The views of a scene show one set of named points, each view turned or mirrored, and shifted as a whole, with a little noise and some points left out.
(in the rows, 128 means zero)

Scene 1
View 1
K136: [140 103 108 120 103  92 115 135 131 135 145 178 118 108  80 122 130 117
 103 128]
K449: [109 168  99 148  97 102  79 102 106 151 152 137 123 170 148 127 141 179
 112 180]
K103: [122 153  84 145 119 149  78 133 107 142 138 175 115 152 108 125 139 188
 123 110]
K915: [116 126 114 124  99  80 107 114 122 146 164 149 123 126 108 128 132 130
 105 172]
K950: [ 92 152 120 138  83  80 102  82 103 162 164 144 131 128 128 130 143 160
 126 192]
K216: [143 151  98 162  69  37  78 107 137 136 127 127 119 187 184 108 143 135
  68 201]
K754: [114 137  92 107 154 143  95 152 113 142 180 150 107 147  82 132 123 151
 106 141]
K235: [ 93 139 104 107 144 141 100 133 106 151 191 154 119 126  74 139 125 157
 124 144]
K257: [139 111 114 135  74  64 108 114 131 136 132 170 125 117 110 118 138 121
  98 150]
K648: [121 145 106 155  73  84  88  97 114 147 130 163 128 141 138 121 145 167
 115 155]
K85: [119 158  83 143 125 150  75 136 104 141 144 169 118 157 110 127 136 189
 121 118]
K921: [121 139 103 134 102  94  95 117 118 145 153 152 119 142 119 122 131 146
 105 161]
K550: [116 157  97 140 107  94  82 118 119 145 158 132 117 170 144 122 134 156
  97 184]
View 2
K136: [110 159 139 125 137 137 104 126  89 110 139 112 149  91 121 100 157 106
 154 111]
K257: [ 98 151 142 112 151 155 109 112  90 110 120 128 147 108 127  71 143 132
 158 133]
K216: [ 73 117 143 131 159 184 106  89  99 136  58 165 101 156 154  48 138 173
 118 175]
K648: [116 140 144 129 162 149 120  98  95 155 111 132 114 121 145  79 114 144
 165 173]
K921: [118 130 139 149 155 145 107 116  91 148 109 124 119 123 143  91 139 134
 151 138]
K950: [134 106 153 148 185 151 118 120  78 162 101 117 124 139 151  70 116 145
 194 150]
K235: [155 118 140 190 148 118  99 151  78 163 134  90 130 115 138 133 148  95
 168  88]
K550: [114 114 140 166 154 153 101 109  91 162  85 134  98 144 154  87 138 142
 138 151]
K103: [138 158 125 168 135 117 110 103 105 180 138 120  96  95 141 139 119 110
 143 162]
K85: [144 153 124 176 138 115 112 100 106 195 135 120  84 100 148 143 111 114
 142 175]
K915: [121 124 146 146 158 148 103 130  80 132 108 118 136 125 140  82 149 127
 166 119]
K449: [130 117 141 163 167 145 113 110  91 172  98 127 103 135 152  89 120 140
 161 159]
K754: [138 131 131 191 133 120  93 139  89 162 125 107 109 114 139 139 157  96
 136 104]
View 3
K216: [123  73  25 148  88 148 139 168  69  98 174 143 118 126 156 103 122 134
  35  64]
K257: [129 121  49 152 118 144 133 153 116 115 171 118 128 105 110  79 104 133
 111 116]
K550: [128  69  80 159 115 126 155 143  89 128 157 120 125 146 146 127 122 141
  61  94]
K921: [132  92  86 158 127 124 151 139 100 140 157 119 128 141 133 118 122 139
  91 104]
K235: [139  83 128 172 151 108 170 123 129 158 136  89 135 155 111 135 112 153
 120 150]
K449: [118  68 106 159 112 121 161 141  93 142 170 133 117 133 154 137 135 137
  69  83]
K103: [144 119 115 153 160 110 155 116  98 170 144 130 138 156 134 128 147 128
 125  87]
K915: [126  86  75 163 114 132 150 149 120 124 162 102 126 121 115 104 100 141
  97 132]
K136: [142 127  61 155 142 135 135 139 126 130 149 105 140 127  96  83 100 136
 139 140]
View 4
K235: [149 127 144 154 127  44 136 182 158 131 139 120 131 129 165 154 155  91
 102  88]
K449: [118 158 114  98 121  77 102 177 154  78 138 106 113 127 182 206  99 121
  94  81]
K216: [113 155  71  70  85  95  81 138 151  31 106 137 121 122 160 232  69 135
 117 113]
K550: [121 146 111 104  98  71 105 171 148  75 129 124 120 121 167 204 102 123
 108  97]
K648: [139 161 103  93 135 100  97 145 164  75 122 104 133 136 170 203 106  93
  90 100]
K754: [141 115 156 137 101  57 143 179 147 130 138 133 128 121 147 161 154  94
 116 101]
K950: [141 161  86 124 145  56  90 166 173  73 118 104 131 136 198 195 110 107
  89  80]
K103: [135 139 178  96 130 121 137 169 142 133 159  98 126 126 140 178 141  71
  88 101]
K257: [160 135  84 108 125  87 101 117 171  72  93 135 148 137 152 184 128  78
 108 131]
K85: [125 149 173  92 132 112 129 181 142 123 166  89 120 126 155 189 130  85
  86  90]
K921: [141 140 113 111 118  76 111 153 160  85 121 126 133 126 163 188 121  97
 106 105]
K915: [156 127  96 135 116  54 111 147 168  87 104 139 142 130 161 173 140  92
 113 114]

Which points are out of place in each view (at most two, in the order of its rows)? Write none if all are in place.
view 1: K85
view 2: K235, K449
view 3: K921
view 4: K103, K915

Scene 2
View 1
K895: [146 143 164 127 141 120  87 111 121 128 118 143 125  97 131 164 115 162
 125 110]
K606: [156 121 167 134 128 112  73 106 136 125 100 125 126 101 125 147 119 167
 116 113]
K675: [156 145 192 120 107 128 110 111 103 145 105 147 116 100 124 137 108 126
 127 112]
K812: [144 147 180 116 167 124  74 111 133 136 131 157 145  88 117 151 133 186
 130 103]
K531: [153 131 150 135 122 113  87 110 119 114 100 125 113 106 139 169 104 154
 120 117]
K232: [168 106 213 130 111 111  66 100 157 147  83 125 140  98  99  92 139 168
 114 114]
K454: [147 146 156 108 153 121  82 118 117 117 110 156 140  88 130 160 117 173
 128 109]
K271: [147 137 152 122 139 116  83 113 118 116 106 142 129  97 135 164 112 165
 124 112]
K595: [149 141 173 123 142 120  82 109 124 130 116 145 131  95 124 154 121 167
 123 108]
K252: [151 144 190 136 130 124  95 104 121 151 131 137 114 105 125 154 113 144
 124 109]
K781: [159 123 180 125 118 115  81 109 131 131  92 134 129  96 118 128 120 160
 118 114]
K392: [155 131 177 139 113 117  91 104 122 136 107 126 113 110 126 150 111 143
 119 113]
K612: [155 131 184 146 118 117  90 100 130 141 115 119 111 110 126 151 112 142
 119 112]
K849: [149 120 117 145 127 100  73 110 126  94  94 109 111 110 148 188 100 165
 112 119]
View 2
K271: [196 104 102 113 152 142 112 118 157 124 123 139 140 138 118 165 151 108
 113 114]
K595: [187 118 108 119 156 139 109 125 153 119 131 132 137 143 125 168 142 112
 104  96]
K895: [189 108  98 113 165 144 107 119 159 126 126 140 145 146 123 158 149 110
 106 111]
K849: [213  81  78 117 152 153 106 116 169 106 113 133 141 153 109 165 169  99
 106 152]
K812: [198 137 122 124 148 135 122 128 147 107 132 116 125 133 132 178 130 118
 101  80]
K454: [201 115 118 113 144 137 122 118 150 125 124 134 134 130 122 170 143 114
 122 103]
K781: [156 106  91 131 145 128  84 125 156 124 133 140 135 153 121 169 141 102
 102  96]
K531: [190  94  85 112 164 149  99 117 165 122 122 142 149 155 118 155 157 102
 107 127]
K606: [175 104  88 131 150 136  93 126 160 110 129 132 135 155 120 170 148 104
  96 109]
K612: [167 109  82 121 179 145  86 124 167 119 135 137 151 165 131 153 147 106
  84 102]
K392: [167 106  86 118 174 144  87 121 164 126 132 141 151 159 128 152 147 106
  95 104]
K232: [123 110  77 159 142 115  57 141 156 103 145 132 125 170 126 182 133  97
  76  76]
K252: [175 123  98 113 185 145  97 124 160 126 137 136 151 152 140 152 140 116
  89  89]
View 3
K812: [143 132  90 144 135 116  83  85 134 123  82 144 113 120 155 140  95 100
 106 162]
K454: [150 150 118 128 146 116 107  98 119 110  87 143 127 127 156 135  92  95
 114 170]
K392: [144 149 107 135 160 126 132 140 145 122  72 137 106 136 133 117 119  83
 131 148]
K606: [140 147 119 132 144 123 121 129 146 119  87 122 110 125 140 131 112  90
 113 141]
K271: [148 155 126 124 151 124 120 112 128 111  82 136 127 131 149 131 105  93
 118 167]
K849: [145 175 175 110 154 146 139 128 151 107  73 113 139 139 145 133 124  94
 116 165]
K675: [153 146  81 137 170 108 139 142 118 120  76 155 101 138 131 106 107  77
 148 157]
K232: [128 129  82 152 131  99 121 155 152 131 109 112  76 102 129 128 107  86
 105  95]
K612: [142 148 102 142 159 130 129 138 157 127  68 133 101 137 131 116 123  82
 130 147]
K595: [146 144 105 136 147 120 108 111 133 118  80 141 115 127 148 129 102  93
 117 159]
K895: [147 153 116 129 157 127 123 120 134 116  76 139 119 137 145 124 109  88
 126 164]
K781: [141 138  95 140 145 108 124 137 134 123  97 129  98 116 136 125 102  88
 117 131]
K531: [146 162 135 122 160 133 136 131 141 114  74 130 122 138 141 124 116  87
 128 163]
View 4
K612: [147 120 145 129  81 146 132 142  99 163 145 143 147  97 139 112 110 143
  94 114]
K849: [135 167 143 122  81 115 157 122 122 179 164 127 133  75 138 122 121 117
 132 156]
K595: [145 116 142 138 101 121 133 115 102 170 114 148 146 105 130 100 122 112
 111 120]
K812: [152  92 139 131 112 121 137 101 102 162  95 147 159 115 129 102 121 100
 107 124]
K232: [140 126 166 159  90 143 109 136  75 149 125 183 197  98 104  94 135 170
  91  98]
K271: [142 135 141 137  95 112 138 113 107 178 123 143 135  97 133 101 124 106
 123 129]
K392: [145 129 143 138  81 133 129 141  99 173 137 148 131  95 139 101 114 134
  99 107]
K252: [150 102 138 131  89 138 129 136  97 171 121 144 129 108 141 100 108 122
  94 103]
K675: [142 122 135 151  81 129 114 141  90 183 117 158 109 103 138  82 112 128
  96  85]
K606: [142 134 150 138  90 128 133 124  99 167 135 151 159  94 126 107 125 133
 108 127]
K895: [142 130 139 134  91 121 136 123 106 177 126 143 131  98 137 102 120 116
 113 121]

Which points are out of place in each view (at most two, in the order of its rows)? Write none if all are in place.
view 1: K895
view 2: K849, K232
view 3: K781
view 4: K612, K812
